Points, in no order, along strands that fork, close into loops and pass close to each other.
(in the rows, 128 means zero)
Points whose rows are less than 142 apart are linked; no others are. Some points are linked to none.
K_924: [124 114 138 112 132 146 148 111 163 160  86  94 111 116  97 113 117  85
 161 159 137 139 128  83 139 117 146 150 152 145 117 127 176 151 134 164]
K_971: [149 135 172 119 115 191 136 116 184 159 116 169 122 130 132 102 133 120
 136 123  89 177 145  46 144 165 177  81 130 136 152  70 131 114  96  99]
K_553: [155 128 168 169 140 207 148 133 120 173 158 205 146 140 160 137 131 164
  48 133  71 155 138 109 126 187 160  75 101 156 150  90  92 104  98 121]
K_563: [122 106 120  96 103 128 144  96 164 142  70  88 130 163 117 139 115  98
 165 137 149 116 134  60 133  94 153 137 155 176 112  88 157 114 112 169]
K_540: [194  60 138 157  61  92  99 131 102 151 133 183 112 181 149 147 130 190
 124 148 114 152 132 159 110 153 172 104 123 127 108 142 129 154  66 154]
K_89: [ 93 139  68 146 113  94 122  95  84 145 103  62 133 156 102 114 100 129
 144 144 161 158  73 162 123  90  88 216 156 142  96 137 120 153 181 109]
K_74: [169 118 164 121  85 123 143 111 152 123 140 178 142 119 148 154 175 155
 111 132 113 133 119 102 120 181 153  74 126 111 163 117 112  88  67 144]
K_529: [164 146 149 139 141 132 150 155 130 115 198 198  98  91 143 104 137 141
 124 130  96 180 110 140 129 152 132 100 120  95 145 143 131 140 119  82]
K_352: [ 95  93  92 195 120 160 160 106 115 177  77  71 156 149 138 157 118 116
  66 137 174  88  84 150 127 111 129 149 104 151 137 102  89 107 154 193]
K_944: [ 88 180  83 112 139  64  79 132 134  85 119  83 121  93  95  82 145  96
 172  85 132 156 123 137 171 103  88 160 151  54 109 165 123 148 186  69]
K_10: [142 153 158 122 178 167 136 137 155 124 169 158 109  92 124 112 139 108
 151 116 104 155 150 108 147 146 129 104 120 113 150 138 163 129 150 104]
K_68: [124 109 166 140 220 160 152 146 138 126 136 142 125 160 144 146  98 111
 146 132 130  99 149 115 130  99 133 123 105 231 133 111 143 114 161 155]
K_50: [159 139 128 115  98  87 114 144 129  95 172 186 116 112 156 107 168 155
 148 116 117 160 129 133 114 160 145  90 133  79 147 150 127 141  93  80]
K_379: [111 137 148 128 133 172 150 129 162 153  83  99 128  96  93 122 126  88
 114 154 127 126 126 111 138 138 148 139 131 120 129 113 132 133 127 179]
K_760: [104 126 148 106 144 123 118 100 155 139 107  77 121 111  99 114 126  92
 192 141 133 129 167  75 145 123 130 153 163 125 119 134 197 154 157 124]
K_673: [119 121 129 146 118 167 146 111 150 174 116  86 137 100 109 126 126 114
  77 167 137 112  94 132 137 142 128 144 131  91 158  88 111 111 129 143]
K_45: [171  75 149 133 106 101 122 147  88 113 146 200 124 171 166 169 121 183
 105 122 116 105 143 154  98 147 144  95 104 154 115 158 120 126  69 161]
K_647: [123 168 121  82 107 110  87 164 121  96 147 175 135 124 159 147 157 137
 128  43  94 100 193 132 113 137 121  64  91  75 119 156  92 101  85 108]
K_172: [112 149 167  82 167 165 108 110 163 134 147 142 123  85 119 124 135  74
 160  90  96 137 198  63 143 160 129 101 125  96 130 146 181 113 139 115]
K_177: [103 131 140  67 143 134  83 120 125 128 135 127 130 105 131 141 143  85
 155  83  97  86 222  80 128 156 114 117 140 118 126 155 196 125 137 130]
K_340: [127 128  93 157 113 121 134 155  82 108 120 128 140 183 137 150 110 171
 100 111 135 106 107 200  93  88 116 130  92 178  91 154  63 136 119 159]
K_232: [129 142 110 145 118 116 153 179  79 102 143 170 122 139 125 129 132 167
  83 135 122 108 105 211 100 122 126 123  83 133 116 163  65 131 114 153]
K_8: [165 109 160 104  79 144 146 111 115 140 138 195 126 110 124 143 149 128
  97 130  95 131 147 109 109 189 164  94 115 109 126 141 150 106  57 172]
K_253: [158 104 127 143 104 126 148  90 162 126 163 124 132  96 140 127 149 144
 124 167 159 153  57 111 114 160 124 139 172  98 197  87 135 124 110  94]
K_872: [ 90 179 134 128 205 140 111 156 171 104  96  84 106 104 101 113 108  81
 170  91 123 156 141 125 176  79 114 127 113 128 104 119 100 135 183 115]
K_912: [191 102 150 139  90 108 111 174 119 120 122 201  99 160 119 118 129 182
 133 138 100 186 137 154 123 147 185  70  96 107  93 147  86 151  70 138]
K_899: [137 155 116  88 109  79 128 166 100  78 156 193 127 104 137 148 170 133
 115  77 110  92 140 173 114 142 116  79  83  68 109 199  94  94  81 144]
K_580: [117 142 131 120 151 116 128 139  96 127 181 143 140  72 120 125 138 123
  88 152 123  82 121 180 137 156  87 175 122  77 138 174 167 128 157 141]
K_589: [133 127 132 150 120 165 136 100 150 172 153  96 131 101 127 122 125 129
  98 170 141 136 101 108 146 151 109 146 164  90 176  75 141 129 143  93]
K_122: [129 140 113 126  94 144 126 169  98 166 113 165  93 103  89  90 121 122
  83 150  87 162 132 168 119 157 182 137 102  69 101 141 110 178  95 138]
K_249: [156 128 142  93  58  93 108 120 161  95 109 144 138 145 144 147 165 151
 163 100 130 121 142  97 119 135 158  65 136 111 141 116 104  94  53 137]
K_117: [ 93 116  81 178 117 172 140 144 114 190  70  69 141 156 117 128 104 121
  62 136 146 100 108 175 130  94 147 142 106 139 104  99  77 140 143 168]
K_440: [122 171 127 109  99 174 102 135 126 164 170 158 158  98 145 116 135 153
  73 122  89 110 170 120 134 179 140 118 121  95 154  95 101 116 109  95]
K_863: [139  99 123 130  98 135 139 140  86 187 184 191 116  92 130 121 138 142
  39 167  95 109 118 155 107 191 132 153 134  72 133 146 171 150 109 128]
K_176: [135 127 128 106 106 125 133 114 173 111  79 112 123 174 133 125 115 122
 174 120 151 131 120  75 125  84 156 101 134 179 118  92 113 101 107 143]
K_190: [109 127  96 151 149 126 123 136  73 124 136 109 148 170 152 144  95 161
 114 127 143 100 110 193  97  89  78 166 121 174 103 153 114 141 155 140]
K_341: [149 148 120  94  78  81 113 120 160  77  79 122 141 181 146 138 140 147
 187  93 157 127 120  81 123  81 144  79 128 160 130  90  77  71  74 137]
K_205: [181 122 161 140  94 149 118 132 151 160 151 176 107 152 143 115 129 161
 121 150  95 181 132  86 132 150 173  81 145 129 133  88 127 152  89  83]
K_371: [137  85 123 180 179 151 157 139 154 139  99 104 100 169 107 102  96 112
 146 165 151 183  63 118 122  92 152 147 113 182 131  89 112 156 156 116]
K_637: [166 111 119  86  66  71  96 122 112 102 170 177 133 128 158 130 174 161
 130 107 116 125 159 125  95 170 133  95 163  95 145 158 148 135  93  94]
K_255: [106 182 129  88 119 147  82 158 139 114 140 147 139 123 164 152 135 132
 121  60  97 108 210 114 124 131 130  68  90 100 124 118  90  86 107  96]
K_859: [ 86 169  94 118 143  71 103 136 115  99 142 101 125  84 103  99 141 115
 149 118 129 121 112 159 160 115  85 175 147  59 113 184 136 146 172 107]
K_616: [109 146 114 120 155 101 128 125 116 115 154 111 133  87 119 126 134 133
 131 136 143 107 122 164 139 126  82 178 134  92 136 170 154 151 162 123]
K_722: [129 124 128  93 105 122 132 133 117 117 103 132 148 152 129 158 133 117
 130  99 119  77 152 122 111 110 135 113 123 164  97 155 122 122  94 201]
K_716: [129 116 171 125 235 156 162 145 162  98 132 137 118 134 132 138 120  77
 182 112 125 126 150  92 137 103 127 104 103 192 131 137 149 116 162 155]
K_967: [ 83 124 129 158 216 143 152 126 140 130  76  84 133 157  79 126  95  93
 138 141 164 146  95 132 180  91 114 169 127 211 101 123 115 139 206 163]
K_919: [100 107 133 182 178 193 116 138 112 195 136  79 125 153 131 131  79 135
  74 169 127 111 119 150 146 110 113 161 109 151 143  83 124 152 183 111]
K_570: [108 158  66 123  90  71  98 112  91 112  97  75 113 145  93  80 111 116
 182 133 146 182 106 140 125  91 109 194 168 125  89 140 131 159 174  77]
K_96: [127 110  99 124  82  98 134  73 123 124 118  52 142 137 131 136 123 123
 164 155 177 117 115 106 113 118  96 181 177 126 138 113 166 120 134 111]
K_162: [156  77 119 166 136 118 171  73 147 106 148 111 131 122 135 146 138 139
 144 172 176 159  32 133 106 135  98 166 143 143 192 111 122 102 126 117]
K_475: [140  84 104 163 125  99 170  75 113  97 147  95 140 120 141 164 139 149
 113 159 183 107  55 163  89 131  87 175 132 146 166 145 124  89 119 157]
K_810: [105 120 120 172 193 157 157 141 139 137  88 102 115 143  81 110 100  92
 136 147 144 163  68 143 145  85 136 157 115 186 108 116 104 151 182 155]
K_30: [129 117 107  93  79  95  93 120  90 105 157 131 152 137 167 127 146 156
 128 119 122  80 188 126  92 153 111 130 168 124 135 131 171 141 128  93]
K_46: [150 106 146 111 118 118 122 157  83 112 151 176 125 150 153 153 116 158
 124 112 116  86 167 145  86 127 137 107 106 148 109 173 142 144 104 168]
K_890: [113  75 106 180 150 123 178  86  91 128 102  83 168 143 148 168 123 129
  88 143 185  86  64 171 101 114  85 170 114 173 141 139 106  95 147 192]
K_588: [ 94 179 112 117 166 104  81 145 146 115 114  94 104 106 109 102 126  79
 179  62 121 164 161 126 172  76 113 129 126  90  84 148 126 162 180  74]
K_855: [157 121 160 163 141 131 198 169 106  99 105 181  89 112  98 125 137 115
  96 158 126 147  79 167 109 135 172  94  92 132 118 141  91 110  89 162]
K_446: [116  97 144 187 202 185 145 145 130 150 137 124 135 167 142 141 100 135
 103 156 140 103 127 143 129 115 116 141 110 197 149 105 133 136 177 141]
K_799: [170  69 141 185 159 167 161 137 157 163 136 147  94 165 142 110  93 136
 133 172 131 201  56 106 115 122 165 117 133 172 159  66 133 157 123  88]
K_14: [161  85 144 171 116 161 132 142 148 165 132 148 106 180 152 132 108 159
 109 149 117 159 111 113 114 130 167 105 128 162 143  81 114 144 106 107]
K_707: [146 128 114 125  63  93 131  98 159 106 139 113 130 101 127 108 168 143
 155 155 152 147  84 114 120 149 126 131 177  82 171 103 128 117 100  76]
K_702: [166 107 163 121 173 140 156 104 196  91 159 152 121 125 156 142 150 110
 197 110 143 156 120  53 141 119 131  84 134 159 177  99 159 103 117 102]
K_739: [142 124 162 117 208 151 155 114 198  88 135 137 129 131 139 146 137  93
 190  91 139 134 143  73 151 111 133  81 106 168 159 103 136  88 148 125]
K_133: [101 126 101 139 146 112 124 116  80 137 134  84 142 136 128 138 106 147
 123 151 148 104 110 185 121 103  78 198 139 143 100 167 140 159 170 142]
K_790: [ 75 160 135 125 190 123 115 123 145 125  93  65 136 144  98 124  78 106
 180 109 144 147 139 117 192  65 105 158 141 183  90 115 131 148 195 126]
K_498: [ 98 160 132  96 130 142 121 132 128 127  83  99 154 141 128 149 127 114
 125  93 127  80 156 121 145  98 112 131 129 176  93 137 108 110 134 179]
K_687: [ 97 127 141 117 154  98 111  73 143 123 122  53 144 123 114 131 117 118
 180 148 172 122 144  91 156 112  96 178 181 137 133 128 191 143 168 115]
K_770: [145 120 140 101  76 123 150 126  91 133 101 177 118 101 108 143 145 113
  90 130  92 103 156 134 110 173 171 102 102  85  92 165 143 121  57 198]
K_910: [114 141 114 114  86 148 107 135 106 183 168 171 141  83 122 104 138 137
  49 155  78 110 150 142 123 197 139 152 126  51 141 127 143 135 110 105]
K_178: [ 64 172 160 111 178 124 108  97 166 107 113  66 160  75 101 146 129 103
 142 103 141  97 144 119 203 127  84 144 135  93 139 155 141 110 175 141]
K_455: [135 127  84 112  51  68 116  87 117 103 114  74 140 134 125 109 164 131
 154 148 162 124 107 119  99 147 116 165 194 102 141 126 146 126 118  93]
K_633: [127 162 102 116 119  83 146 174  87  76 159 160 124  93 132 123 159 146
 102 106 123 107 107 198 113 118 112 127  87  83 123 180  85 109 114 149]
K_225: [138 107 129 144 132 133 162 134  73 160 170 151 118  87 131 139 122 126
  50 177 124  99 110 178 108 169 118 167 117  95 126 158 164 138 135 157]
K_610: [176  84 162 136 173 129 200 107 177  88 138 153 112 107 124 120 145 106
 179 150 155 175  68  92 122 128 135 102 134 167 170 122 152 115 116 139]
K_317: [ 72 171 140  95 155 133 103 113 147 114  84  61 166 102 114 155 117 103
 134  87 142  82 162 118 182 109  84 136 133 131 116 139 117  95 158 156]
K_425: [108 147 118  88  97 110  78 128 104 137 147 108 144 107 147 121 141 127
 136 111 118  83 196 117 119 143 103 139 155 107 126 133 166 129 142  89]
K_202: [123 181 141 101 103 159  92 134 147 127 163 150 155 130 164 124 142 152
 117  91 105 123 184  99 132 142 131  84 123 113 158  80 108  91 112  64]
K_120: [109 154  85 116 101  64  92 121  86 100 104  73 121 152 116  86 110 116
 187 100 147 134 155 115 125  85 113 161 169 142  78 132 161 153 171  81]
K_248: [ 89 128  99 175 141 181 109 146 102 204  84  72 126 149 112 124  71 125
  60 152 125 113 125 172 147  85 123 166 115 138  93 106 107 159 176 132]
K_906: [125 160  96 111 108 108  94 175 110 107 126 150 109 141 129 110 122 142
 139  99 110 133 166 152 107 100 132 112 117 118 100 143 102 157 134  99]
K_279: [164 128 151 116  85 129  88 163 129 146 127 207 103 163 129 108 124 173
 132 130  77 185 169 125 127 151 191  72 105 113 102 116 106 154  68 105]

How many points has the smallest loop of links through each point below? Write none if it is on no loop.
K_702 | none
K_899 | 15
K_425 | 8
K_96 | 10

A fork is a point with three links, a tip a point with one. Leave the first point through the second and follow the links. Name the first fork or tip that comes.
K_440, K_910 | K_616
K_770, K_8 | K_924
K_248, K_117 | K_253
K_46, K_45 | K_205
K_647, K_899 | K_133
K_890, K_352 | K_610
